Each row is a point on a tangle of strands that fork, close into loops and nearly touch. The rows are in no order.
(in the rows, 128 means zero)
Two points are linked if the straight distance between their rows is under 108. Some points are linked to none.
sumog: [146  94 178 132 145 154 153 138  85 146  78 103 131 119 128 204 130 189
  76 154 125 107]
ven: [171 109  96 121 157 146  88 128 127  80  93 186 135  86 183 101 136 127
 143  90 127 141]
tevig: [154 112 129 130 133 106 151 134  97  89 146 144 144 126 164 110 138 144
 188 123 120 121]
Lusa: [158 179 114 149 138 153  62 174 164  99 109 185 123 114 113  64 126  96
 159  57 128 137]
Meruz: [110 118 120 128  98 141 196 161  79 186 147 112  94 135  87 152 149 144
  84 179 151 135]
Movod: [127  68 110 112 139 163 105 103 154 132  85 182  98  89  90 161 164 169
 128 165 137 107]
gikob: [143 123 128 149 145 107  92  97 130 121 135 112 101 160 148 102  84 141
 144  93  91  92]
miro: [143 105 121 114 102 117 183 135 100 173 119 129  78 126 110 147 189 145
 102 181  98 128]
Saku: [172 126 135 144 144 125  51 149 176 131 135 169 170 115 107  69 116  95
 173 118 107 136]
fetid: [165 201 123 110 127 141 113 101 148 101 124 110 123 143 137 153 148 162
 135 128 123 113]
Toza: [121 127 155 116  98 160 183 111 145 195 114 109 114 157  74 178 118 101
  99 169 106 132]
Tebu: [127 113 107 160 137 121 162  86 158 169 179  62 139 152 166 172  88 135
 152 128 128 150]
dib: [151 114 133  99 142 174 145 123 171 104 141 151  89 111 154 123 164 138
 134 126 155 173]
nizu: [156 153 106 132 152 120 123 196 135 117 145 114 160 149 122  82 136  61
 196  80 124 164]
fepo: [171 163 120 134 102 140 155 115 143 120 129 138 105 120 155  92 145 103
 102 157  97 103]
zakim: [134 129 125 110 107 178 113  76 152 144 121 182 101 118 135 111 197 112
 124 155 144 128]
molel: [ 81 149 187 140 113 123 175 128  79 178 133  97 145 112  99 182 149 179
  99 165 141 123]
Raf: [133 119 129 131 137 137 131 150  96 103  76 142  87  88 111 144 161 148
  83 183 127 152]
ruda: [170 106  73 111 148 147 135 143 151 127 153 190 112 125 146 124 149 142
 177 140 113 122]
Dibov: [125 151 148 144 144 162 125 113 136  64 105 130 129 114 114 100  91 145
 126 157 136  93]
volen: [137 184 123 116 154 173 138 124 151 119 102 172  75  98 153 141 134 125
 101 132 137 129]
sasez: [142 130  45 134  94 129  92 155 195  65 133 182 143  27 126 101 178 142
 161  84 114 153]
Totud: [110 148 136 135 128 111 180 129 143 106 141 156 129 162 131 174 147 110
 157 141  96  94]
sek: [111  97 111 149 155 174 114 142 147  56 114 183 106  94 127 103 156 143
 177 122 141 152]
vidid: [166 144 114 115  87 162  67 208 187 147 119 184 194  46  92  63 145 106
 138  54 103 145]
miba: [130 173 124 144  90 118 148  98 134 137 166 114 130 180 152 153 109  84
 172 114 109 139]
paruz: [ 95 102 162 120  70 138 124 128  26 183 112  88 144 150  86 178  92 133
  41 133 102 114]
tof: [101 125 137 120 189 167 124 138 156 138 104 160  83  96 146 147 157 121
 125 131 124 116]
suf: [163 130  72 113 136 169 101 161 148 100 153 159 112 106 143 106 155 119
 180 106  97 140]
mis: [108 131 160 126 144 138 118  81  96 130 122 109 118 136 123 136  94 132
 153 146 166 148]
Tozab: [ 81  86 149 154  98 113 141 120  43 158 112  67 103 148 100 170 128 186
  81 107 149 136]
pafop: [115 160 131  84 127  86 123 110 139  66  96 162 122 105  97 102 151 113
 141 151 135 127]
mude: [165 131 110 169 130  95 112 111 168 170 173 158 157 128  92 102 100 106
 177 136 152 152]
Temek: [123 140 139 161 121 122 121 128 129 101 170 170 120 127 127  90 103  92
 151 170 131 155]
laz: [162 155 128 125 155 121  77 159 144  70 142 112 167 118 126  85 128 145
 199  54 130 142]
kezas: [ 81 136  74 153 121  94 107 123 107 115 178  77 130 167 167 122  91  77
 156 133  82 108]
fafo: [103 132 147  99 159 104 108 114 112  93  89 147 119 128 107 119 135 141
 145 154 164 133]
Vezud: [166 142  91 145 156 100 131 134 155 155 142 130 103 157 137 161 117 124
 162 148 110 133]
kur: [178 172 104 161 133  99 116 138 117 157 140 102 184 118 147  65  86  90
 155 108 145 138]
Figip: [ 91 113 140 152  73 151 176 149  61 204 145  84 107 133  66 185 133 146
  69 141 133 163]
Likib: [147 150 150 131 118 145  91  86 133  94 106 138 144 126 110  61 127 104
 145 139 129 100]
pul: [103  97 126 124 144 148 146 132 141 155 135  81 113 174  83 187 124 156
 137 170 106 133]
zag: [186 172 103 131 141 133  72 122 120 138 124 193 133 132 167  98 122  89
 112 123 124 119]
morap: [125 131 123 113  99 119 118  91 114 131 139 107 122 213 136 126  91  82
 148 115 127 121]
zoz: [ 90  92 170 123 101 161 136 120  74 177 155  50 124 171  83 215  74 175
  81 120  81 140]
Zubov: [108 143 139 141 121  94 123  98  87 119 142  77 133 132 131 130 131 135
 160 139 153 128]
Vit: [149 134 116  68 161 160 169 157 127 132 111 102 118 101 139 161 166 175
  78 169 130 111]
sivi: [120 141 148 110 166 138 154 158 110 141  85 119  92 125 109 204 128 169
  86 143 179 161]
doduz: [155 114 107 183 127  88 115 115 158 160 164 148 114 161 126 143 101 112
 177 120 133 161]
geve: [109 123 153  97 109 126 157 137 119 115  95 144 110 110  99 135 156 148
 108 145  97  51]
Rume: [ 58  96 126 152  74 106 151 125  88 145 166  81  85 166 112 210 102  90
 122 139  95 158]
Vita: [126 112 124 115 108 111 168 107 153  67 103 168 136 140 133 101 154 124
 148 116 187 125]
fule: [119 166 121 133 108 100 120 101 159 110 138  56 162 149 129  92 133  85
 123 129 135 133]
nok: [127 147 145 124 137 180 137 114  97 164 155  87 102 166 146 156 144 127
 108 172  97 110]
sata: [125 141 133 142 129 149 150 146 161 128 129 153 115 136 128 191 175 131
 126 161 109 102]
Rakik: [138 111 125  78 148 134 150 140 141 108  93 154  87 108 111 195 158 178
  99 136 166 174]
Luris: [129 129 147  84 143 154 127 112 149 126 122 153 116 127 131 160 174 168
 129 129 179 153]
Dimo: [136  80  58 119 143 173 109 150 180  91 100 190 111  49 117  95 152 123
 142 114  95 142]
Kep: [169 118 112 100 114 161 124 121  98 122  96 178  85  86 148 130 175 151
  98 176 123 173]
Kip: [113 142 144 120 113 140 113 136  77  92 138 110 107 180 118 161 143 201
 103 157 120 111]
mokez: [102 131 106 149 159 150  83 102 134 163 173  69 150 160 150 119  91  75
 171 101 121 142]
rapa: [185 142  65 116 149 121 135 177 136 121  85 159 158  74 134  62 148  82
 162 103 137 129]
tilu: [130 150  99 135 184 108 133 125  97 147 126 118 113 150 156 120  83 116
 116 137 160 117]
zoso: [ 96  90 104 135 135 106 135 149 113  97 135 166 108 138 154  86 183  89
 155 111 129 113]
Lezep: [ 74 106 152 112 167 148 126 136 120 149 149 144  83 129 138 150 150 129
 129 161 146 114]
tiluv: [107 165 154 147 111 120 157  93 155 132 155 100 123 172 126 180 148 107
 150 131  97 119]
Roneb: [131 166 140 147 129 112  70 135 152 116 159  79 163 136 126  68 118  87
 149  92 113 149]
Mazas: [114 127 137 118 110 104 145  94 146 101 186  89 124 161 103 111  69 109
 139 164  96 158]
lelol: [ 35 123 145 117  69 106  96  73  82 154 131  64 124 136 123 210  72 136
  95 102 141 126]
medok: [165 184 125 127 147 155 108 139 136  69 148 131 153 133 140 141 124 160
 151 130 164 137]
supa: [174 129 127 102 133 109 126 159 156  91 154 135 149  89 167  32 106 118
 113  89  95 120]
Venu: [114 103 186  85 121 105 128 131 121 148 112 132 107 174  70 199 119 142
  96 155 104 153]
zun: [149 139 132 144 126 102 109 169 100 121 154 123 188 159 142  74 134  72
 163  84 141 198]
Kom: [134 114 154 187 107 128  83  89 136 117 175 112 142 175 162 126  83 119
 166  99 124 174]
leluz: [129 130 100 193 158 109 122 129 150 116 173  71 137 143 162 116 109 116
 134 112 153 179]
Gife: [128 119 122  96 121 101 123 129 116  69 102 154  91 129 134 122 117 161
  74 148 115 108]
kag: [115 107 149  96 115 115 115 143 113 100 128 155 109  88  93 151 178 183
 150 184 142 158]
gul: [136 118 159 161 141 134 113  82 134 115 114 148  97 100 167  95 136 148
 148 127 147 152]
ropar: [164 106 147 185 114 111  75 175 135 169 148 121 169 139 119  83 148 111
 197  63 111 173]
nafi: [107 162 165 113  79 120 177 113 105 140 144  83 132 148 122 170 134 183
  69 148 152 107]
vir: [189 177  78 107 143 114 116 126 167 111 132 117 116 145 126 128 137 131
 143 119  95 128]
desis: [122 150 108 119 125  95 110 110 100 124 122 119 154 163 121 104  75  66
 163 135 135 153]
lozos: [ 43 135 123 130  76 111 112  71 114 139 120  64 136 144 145 194  92  94
 129 125 154 143]
rof: [147 121  99 150 125 116 186 144 115  73 151 133 121 141 162 107 136 132
 126 143 132 124]
ginuv: [162 175 106 180 144 136  84 163 158  84 130 144  99 132 132  85 123 121
 154  64 111 116]
Zer: [112 139 118 110 154 159 184 118 146 180 106 133 138 115 124 168 142 136
 128 150 159  92]
mos: [ 37 116 178 171  76 112 145 117 110 149 117  46 118 129  91 194 118 139
  70 118 120 118]
riru: [140 117 112  71 144 122 121 116 116 110 120 113 121 125 152  86 163 135
 125 145 116 106]
Ferod: [ 81  96 141 128 100 104 138 122 144 112 173  90 137 165 132 144 129  99
 117 169 100 138]
Buna: [158 111 115 134 140 141 108 168 153 139 146 168 158 111 138  66 135 118
 179  57 162 151]
nezis: [ 59  87 123 129  93 130 184 138  82 175 134  56 112 142  89 218  98 108
 119 152  97 154]
Leze: [118 152 161 116 135 122 132 109 150 186  87 155  93 149 116 186 127 106
  92 154 155 144]
zuti: [115 121 132 118 139 163 159 112 140 146 123 138 107 161  98 104 125  82
 151 155 130 110]
kudof: [ 79 113 144 160 139 101 147  86 148 139 165  43 138 156 173 177  87 112
 150  97 133 163]
vuzo: [ 77 127 118 154 146  94 147 113 110 113 125 107 140 150 126 101  91  62
 161 112 178 157]
rov: [ 71 121  98 120 108 102 171 101 113 180 139  50 134 119  98 198  81  93
 150 161 125 137]
kes: [111  81 142 121 148 129 149 129 120 164 105 155  89 155  90 163  56 147
 114 144 113 116]
zut: [144 130 143 128 125 113 155 102 132 151 167 107 161 119 187  99 159 108
 151 101 130 131]
sori: [ 78 144 123 156 129  96 179 108 138 131 121 127 125 144 140 124 115  65
 136 119 141 108]
sed: [143  94 149  85 141 105 128 106 152 133 123 140 125 150 115 171 127 135
 107 178 105 140]
gosem: [146 123 150 119  87 167 138  87 132 139 109 161  67 134 100 136 193 138
 118 153 112 123]
Pap: [123 165 112  74 123 155 149 113 142 100 132 161 125 124 164  88 145 148
  97 111 164  93]
videb: [171 134  84 140 145 113 105 129 135 112  98 128 148  68 139  81 143 148
 141 122 106  84]
leri: [174 158 131 164  85 116  67 204 134 153 130 181 204 116 105  62 150 103
 165  57 146 147]
Tete: [157 117  78  73 113 110 135 112 185 107 134 147 118  86 117  77 165 181
 153  93 130 117]
Kavig: [112  81 131 128 136  92 147  90 117 189 111 110 111 151 113 168  74 135
 122 150 110 143]
nilom: [126 161 158 132 167 169 124 159 163  87 137 152 142  90 161  65 117  73
 144 101 106 112]
gasif: [ 69 101 156 173 131 111 140 117 131 132 100  72 109 147 114 190  98 146
  65 146 146 146]
vor: [166 132 145 118 121 129  56 205 167 121 129 170 198  93 107  67 138  95
 160  84 112 153]
gef: [170  96 144 100 150 140  95 120 183 136 151 150 171 134 112  99 108 111
 181 129 106 124]
lusi: [170 122 170 173  83 108  79 199 145 190 139 123 210 109  94  61 135 114
 169  65 129 151]
meru: [ 97 121 117 156  86 152 162 102 116 169 132  64  86 162 128 172 101 117
  96 129 136 111]
Feku: [ 56 132 139 144 187 158 128 128 136 158 161 121 117 146 167 133 120 101
 146 140 161 124]
lek: [117 123 149 129  88 159 176 109  93 176  92  75 100 156  95 154 116 122
  58 157 117 122]
zuli: [103 149 149 110 137 150 120 128 105 158 150 132  95 126 145 134 164 148
 107 181 107 103]
dono: [101 127 132 159 150  79 116 132 158  97 132  96 123 144 158 118  93 104
 118  97 125 148]
Fopo: [129 136 150 101 141 153  87 111  98 115  84 161 108  81 166 124 159 149
  85 140 134  99]
Noni: [ 56  98 151 103  94  91 152  95 107 135 168 104 108 140  96 144  94 161
 133 149 129 125]
ved: [ 72 126 114 144  83  76 163 118 124 151 191 119 107 169 123 167 106  81
 131 162 110 142]
pob: [124 116  88 147 138 112 114 155 135 140 142 167 135 141 157  86 157 102
 174  84 116  61]
kime: [111 174 121 137 110  85 108  80 136 140 171  39 182 138 145 138  99 100
 162 107 127 144]
Maz: [108 109 160 165 130 124  97  66 133 119 156  90 126 168 164 130  63 139
 155  95  98 126]
lam: [123 148 106  94 115 134 173 128 127 146 144 151  83 105 139 105 148 172
 101 131 151  88]
Fon: [116 146 147 112 119 150 175  92 167 173 135  70 136 158 121 171  87  87
 104 157 124 144]
pud: [165 150 135 126 110 170  99  93 111  86  98 141 117 136 120 101 157 130
 164 135 135 139]
bodad: [174 135 142 170 128 158  95 152 160 106 167 120 215 138 113  80 114 118
 175  97 140 114]
kigub: [ 38 108 176 104  75  88 137  89  80 153 144  85  87 141 104 183  71 142
 110 116  98 137]
siv: [193 147  93  99 156 151 102  93  84 116  98 155 137 121 134 100 139 144
 176 135 130 135]
ruri: [160 127  96 208 128 134  95 153 121  90 148 101 156 147 149  90 139 120
 145 139 123 129]
teli: [151 107 113 128 146 134 116 143 169  62 131 141 146 105 111  95 147 132
 160 152 126 144]
Lir: [157 127  76  72 115 132 121 107 177  82 115 164 123  84 105 147 161 184
 158 138 132  98]
Fafi: [159 128  82 121 155 171 107 155 160 109  99 157 106 175 142  94 147  80
 112 117 137 139]
kuzo: [ 94 126 188 107 125 106 179  89 121 116 117 144 124 123 176 150 109 121
 103 119 144 123]
Nos: [129 108 100  81 164 105 129 142 152  78 107 197 126  71 175 123 125 144
 124 105 133 130]
dukir: [120  96 191  96 144 148 167 115  87 145  85 140 127 134 125 194  98 158
  95 137 141 119]
sufo: [192 161 142 151 119 120  98 226 143 112 135 175 172  63 135  67 105 126
 123  39 111 159]
bib: [105  85 137 132 131 133 192 141  88 166 116  62 105 161  91 186 127 160
 135 151 104 148]
Zab: [108 102  95 120 130 121 158 166 129  96 159 142 107 153 143 123 185 132
 136 165 134 113]
pim: [197 116 116 146 112 156 110 177 178 108 149 115 223 118 125  60 141 108
 146  76 114 133]
miv: [149 134 120 102 146 132 126 175 186  93 133 165 153  55 168  62 141  94
 116  77 101 115]
bol: [121 144 100 134 146 139 131 133 104 151 119 132 119 150 149 155 125 127
  93 176 176 133]
kesim: [ 71 133 185 112 114  93 143 121  98 175 121 103  93 159  98 210 106 140
 118 110 111 153]
Niru: [128 150  81 103 142 146  69 118 170  73 109 187 112  46 147 123 148 161
 132 132  84 135]
Misu: [141 136  88  83 134 162  96 161 170  88 148 176 142  88 141  87 190 111
 159  85 125 159]
lemi: [208 161 119 158 132  93  94 155 127 138 117 136 222 117 134  76 105 124
 150  86 149 126]
dov: [128 159 131 142 121 110  90 162 111 111 164 165 166 116 127  59 136  92
 176 130 145 163]
fibe: [106 125 156 139 127 134 149 119 135 193  95 119 142 145  74 182 141 146
 110 151 150  70]
Fom: [163 160  80 132 160 124 161 166 139 114  95 171 118  70 124  98 116  80
 135 125 116 107]
tilo: [154 158 112 114 143 113 136 125 134 121 113 166 146 156 162 158 137 107
 114 146 155 136]
sivod: [ 95 135 138 155 109 153 132 121 127 147 109 100  69 177 120 167 117 154
  74 106 137  94]
zud: [126 101 172 128 114 128 148 127  68  97  96 137  92 103 105 161 171 188
 101 172 144 159]
matak: [ 91  60 120 130 137 142 156 124 127 153 113 131 124 144 125 133 140 139
  89 154 173  77]
mal: [131 129 143  93 174 144  79 140 166  97 151 172 150 123 155 117 155 117
 164 100 135 171]
suba: [102  74 130  80 126 148 160 189  84 173 125 144 107 140  88 166 184 181
  70 135 138 116]
bap: [144 121 118 171 124 127  99 128 100 103 144 128 105 145 142  87 121 121
 130 176 117 152]
vav: [186 116 115 132 143 158 103 169 182  70 138 134 194  81 120  81 145 119
 160 119 123 154]
Nid: [ 92 118 142  94 115  90 143 108 104 107 138  82 115 142  96 116  48 133
 138 173 106 113]
Zepe: [ 85 130 119 187  92  98 131 106  77 133 175  78 119 150 160 163  91 137
 128 158 112 103]
bomin: [144 101 119 130 153 120 115 136 125 113 163 130 169 143 173  81  84 100
 135 113 118 121]
Zes: [ 95  66 114 126 144 136 147 143 124 151  89 177  93 117  92 154 147 160
  94 164 144 103]
ges: [144 192 147 144 147 148 129 129 152  77 132 157 161 125 122 112  92 110
 165 121 159 148]
Dilez: [114 115 102 193 128 117 142  86 139 155 138  73 173 133 129 105  67 105
 184 106 130  98]
Kilut: [177 140  74 129  98 134  84 167 189 105 117 191 172  54 117  78 144 115
 147  89  98 124]
luboz: [119 120 120 138 123 101 177 130 103 114 130  99 103 148 143 128 120 161
 121 140 133 125]
bev: [106  87 154 108 117 138 155 195  59 193 158 126 110 159  62 163 169 162
  46 110 102 139]
zof: [141 155 154 138 152 169 137 128 164 109 150 166 145 116 161 116 137 110
 168 101  90  79]
fen: [105 117 102 138 121 134 122 108 148 155 192  87 122 206 143 176  93 144
 156 118 127 137]
Sor: [130 153 126  95 103 142 139 121 151 114  72 170  90  76  77 150 167 173
  96 156  94  88]
gosa: [159 144 127 123 144 101  96 115 107 140 117 168 149 117 165 115 154 111
 124 165 145 137]
kofa: [179 142 119 158 128 129 105 134 143 111 128 124  98 153 123  62  80 124
 138  99  83 118]
tilum: [115 102 144 139 120 134 147 109 118 157 115 160  88 150  88 143 169 115
 168 167 112 113]
kepat: [188 133 110 122 138  92 105 132 137 126 134 169 142  72 146  46 110 127
 135 120  91 109]
bir: [103  76 116 134 142 102 181 106 113 156 124  68 131 138 137 170 102  88
 143 152 125 144]
Samil: [ 88  98 196 115 128 130 137 149 100 159  99  66 146 146  66 182 102 142
  46 161 131 130]
gato: [ 78 150 145 119  89  97 144 101 114 129 135 102 119 164 140 154  72 120
  70 130 152  88]
mog: [188 134  96 175 132 117 105 138 140 135 113 179 196 119 140 106 124 111
 160 106 162 113]
mesot: [120 164 136 124 162 121  65 139 131  78 146 106 147 122 138  64 145 113
 158  88 145 122]
Paf: [160 101 134  63 142 180 169 133 105 125 118 130 114 129 160 164 135 149
  92 157 139 127]
Bovov: [105 142 182  94 127  97 155 143  91 183 112 112 102 106  92 184 149 172
  63 147 117 136]
nim: [171 173 149 137 127 122 114 139 153  81 143 166 170 124 109 109 129 115
 207  75 131 148]
pipun: [163 111 145  91 153 100 107  84 156 136 135 131 143 144 121 126 114 115
 155 139 125 134]
biso: [144 104 110 114 110 103 123 124 178  84 110 191 113 121 115  76 158 115
 152  68 153 134]
fudo: [124 154 130  83 164 119 170 120 122 162  82 164 121  79 134 132 143 119
 135 159 131  99]
ket: [144 167 134 126 150 161 138 133 142 130 171 120 137 140 193 111 149 110
 135 101 108  93]
vudib: [143 117 112 103 178 133 111 137 166 123 150 170 105 101 155 120 158 115
 130 153 137 185]
Ruli: [171 141 108 172 141 134 109 110 149 108 126 129 204 147 120 131 101 114
 178 132 145 104]
meset: [163 151  83 134 147 147  67 169 140  94  98 200 123  79 162  86 125 129
 141  44 122 144]
bas: [ 97 105 133 117 100 148 162 178  86 143 131 127 105 122  64 134 174 192
  63 162 155 120]
bazo: [ 91  71 135 106 108 114 139  74 126 187 156  99 131 158 156 132 125 121
 123 147 151 121]
buk: [157  93  86  96  97 129 125 108 172 101 143 200 132  68 126  55 151 145
 162  91 146 126]
tanaf: [122 162 117 195 102  88 123 100  96 154 149  84 181 109 153  91  77  71
 176 105 137 122]
loram: [206 112  98 175 106 136  95 172 172  95 124 222 181  62 149  95 130 123
 138  73  94 136]
mugi: [115 123  82 119 146 118 115 121 136 165 122 136 126 142 148 128 158 150
  83 165 168  74]
numu: [126  77  97 124 132 182 105 112 164  77  97 179  93  90 110 126 160 167
 154 133 110 128]
Bop: [102 133 164 136 134 144 150 136 127 146  92 141  81 145  76 182 143 135
  63 157 161 163]
Betag: [125 146 122  90 148 109  96 134 132 112 157 154 108 101 150  79 162 148
 142 146  92 105]
kol: [141 106 115  77 110 137 163 118 130  94 104 125 124  99 122  94 167 136
 137 124 122  62]
Saf: [146 123 156 176 160 136 101 148 147 160 169 148 148 111 162  80  84 109
 169  71 146 145]
zibub: [159  96 103 124 158 119 139 117 161 159 135 188  93 142 107 156 126 148
 163 149 105 146]
gomuv: [172 145 140 179 135 113  79 189 146  96 127 146 155 113 161  67 111 130
 121  50 105 123]
nize: [109 100  93 145 125 136 141  89 145 135 135 120 153 162 108  94  93 115
 165 131 197 105]
boba: [184 159 121 110 123 131  82 143 137 159 146 167 158 155 150  66 121  78
 127  86 110 126]
nokug: [134 106 158  96 120 136 115 103  91 136  54 138 100 118 132 148 171 161
  61 136 130 101]
zefef: [185 121  93 118 157 106 117 198 147 117 105 155 149  86 138  59 138 107
 154  59 129 178]
Buni: [126 131 160 164 101  75 109 111 100 115 106 131  91 132 132 137 149 186
  90 140 123 133]
ladi: [ 81  88 177 155  99 120 150 108  80 150 104 102 102 162  81 181 146 171
 118 121 134 101]
Soge: [154 115 121 130 180 105 114 137 129  83 123 128 170 131 137  91 131 139
 198  87 106 113]
Suvi: [ 91 100 147 142  70 139 103 137  34 193 149  62 149 131  73 193  70 164
  61 108  89 137]
bag: [104 105 147 149 148  78 109 105 111 120  94  94  87 152 135 177 144 155
  74 148 158 147]
vumum: [ 69 155 143 100 101  97 141 140  89 118 144  96 123 141 140 157 121 153
  60 147 151 102]
Nagu: [122 152 154 115 112 158 149  86 108 151  85  85 124 138 115 128 131 128
  77 156 132  94]
givot: [138 141 162 159 126 127 126  88 159  99 115 113 177 159 131 125 107 114
 180  79 145 116]
nol: [145  95 102 179 132 139 157 100 140 151 144 111 158 122 141  80  93 108
 177 113 158 136]
tovu: [135 139 123 144 149 120 162 127 156 135 114 140 122 143 133 102 139  78
 161 108 140 117]
Futeg: [ 76 152 123 145 137 103 148  89 128 185 130 111 146 128 130 149 118  78
 100 159 162 100]
tovos: [ 83 134 140 125 120 118 139 129  72 181 159  80 147 134  99 199 132 146
 106 182 142 119]
Tado: [138 133 117 146 130 103 109 131 170  78 121 135 118 139 146 123 141 154
  92 133 123  92]
rul: [ 85  92 144 127  91 130 150 125  65 203 136  31 120 138  90 180 128 158
  54 131 136 171]
rire: [171 131 110 117 157 174 111 150 152  92 108 126 159 150 161  84 143  93
 125  89 149 146]
fata: [116 109 185 118  96 128 147 171  50 185 125 104 122 159  66 190 156 130
  56  99  78 154]
domeg: [126 125  96 119 149 159 139 130 120 150 145  87  89 190 120 170 113 148
 139 144 138 157]
Binop: [ 83 113 195 139 118 152 182 104 106 138 118 134 126 123 142 182 120 116
  81 152 136 111]
Suma: [137 115 119  87 196 158 152 140 141 151  99 158  99 127 117 163  83 149
 118 161 119 109]
los: [112 138 155 135 110  88 116 121 104  93 106 149  77 113 136  95 128 139
  74 148 145 131]
Mag: [134 145 132  81 126  70 122 123 171  84 123 171 140 107 136  93 143 124
 162  84 127 136]
rizev: [137 128 104 124 168 136  83 115 165  91  77 150 123  39 148  92 153 142
 125 142 125  95]
pero: [152 108  93  85 167 176 150 137 136 108  87 158 136 120 147 144 123 138
 129 152 133 115]
Gerat: [138 130 161  92 116 145 165 149 124 164 107 141  74 106 103 179 185 178
  89 144  98 125]
buba: [186 118  89 122 138 135  88 147 118  96 127 182 200  88 168  97 136 128
 158 101 141 119]
tadab: [106 110 138  95 119 127 166 143  72 107 158  80 118 153 111 144 155 190
 127 162 131 135]
Gukam: [119 153 178 114 138 118 138 112 105 100  96 135 103 113 189 113 138 123
  91 137 135 122]
burot: [ 75 103 190 138  76 108 137 125  97 172 103  55 153 120  47 200 119 133
  48 112 119 133]
gored: [162 171  92 117 142 161 136 158 155 101 104 168  92  79 144  90 128 112
 124 131 139 144]
vubo: [146 168  66  82 121 154 118 136 159  61 110 181 129  61 118 125 145 169
 139 120 121 125]
bodim: [ 72 153 115 129 113  69 110  78 106 152 150  62 153 132 141 155  90 112
 137 144 148 142]
Vepif: [ 87  95 184  94 120 135 137 146  44 160 119 107 132 155 104 165 113 130
  63 171 105 132]
lefis: [120 128 141 130 138 111 131 135 161  61 145  91 121 165 126 107  91 115
 154 117  98 161]
Sas: [149 167 125 162 112 110 154 112 136 110 133  84 149 146 172  80 137  86
 105 144 100 101]
Muvi: [155 123 125 151 131 123 170 164 145  89 151 129 143 131 149  79 137  76
 170  81 110 143]
zukif: [132 184 123 153 127 111 116 129 166  91 135  96 114 151 127 168 132 147
  90 155 135 113]
ramar: [ 70 131 151 135 119 124 150 101 115 206 125  85 138 112 100 176  86 120
  89 182 169 118]
Sak: [102 103 153 132 145 157 166 126 107 230 104 107 124 129  85 172  86 140
  92 166 157  85]
nud: [137 147 160 130 128 162 136 100 124 116  89 128 126 112 107 152 124 168
 113 168 144  98]
Pegog: [ 97 129 100 178  91 104  74  88 105 136 187  65 135 148 168 125  79 103
 142 138  95 126]
Zafe: [120 117 131  96 139 127 148 160 142 118  86 104 137 134 100 168 157 178
  56 167 126  93]
buve: [169 139 101  91 133 155 121  99  97 123  89 188 100  69 140 119 170 143
 157 140 113 143]
tinu: [101 132 139 156 172 148  90 107 116 146 152 100 150 155 179 119 134  92
 167 124 143 155]
vado: [153 126 116  63 105 136 139 144 101 146  87 160  92  75  88 162 159 192
  68 153 102 104]
ladel: [158 145 133 191 130  78 107 160 126  97 155 132 162 135 166 109  88 133
 158  67 114 135]
Liv: [111 138 123 169  98 150 143  91  74 184 160  81 109 170 156 165 125 146
 121 148 117 116]
Tode: [102 147 137 130 123 157 151 135 123 151 142 128  76 139 137 129  97 158
  76 118 137  79]
nog: [165 114 115 156 129 136  89 161 122  95 112 136 169 150 147  69 132  82
 129  85 157 179]

A piece is all that can be reached along the links. How many separate loops has the piece of each point below (a circle has one, a figure eight two, a Y none), and how many tips (points with one link)?
rul | loops 0, tips 9
mog | loops 0, tips 9
los | loops 1, tips 16
Tode | loops 0, tips 6

A fork is a point with three links, a tip a point with one. Leave the first point through the second and follow the links. Name the first fork or tip that comes.
vubo; Niru | zut
Buni; bag | zoz
Rakik; Luris | Vezud
zof; nilom | biso

How many points has the smallest loop of links through each point below? Write 0 if it is on no loop.
bodim | 11
ket | 0
buba | 0
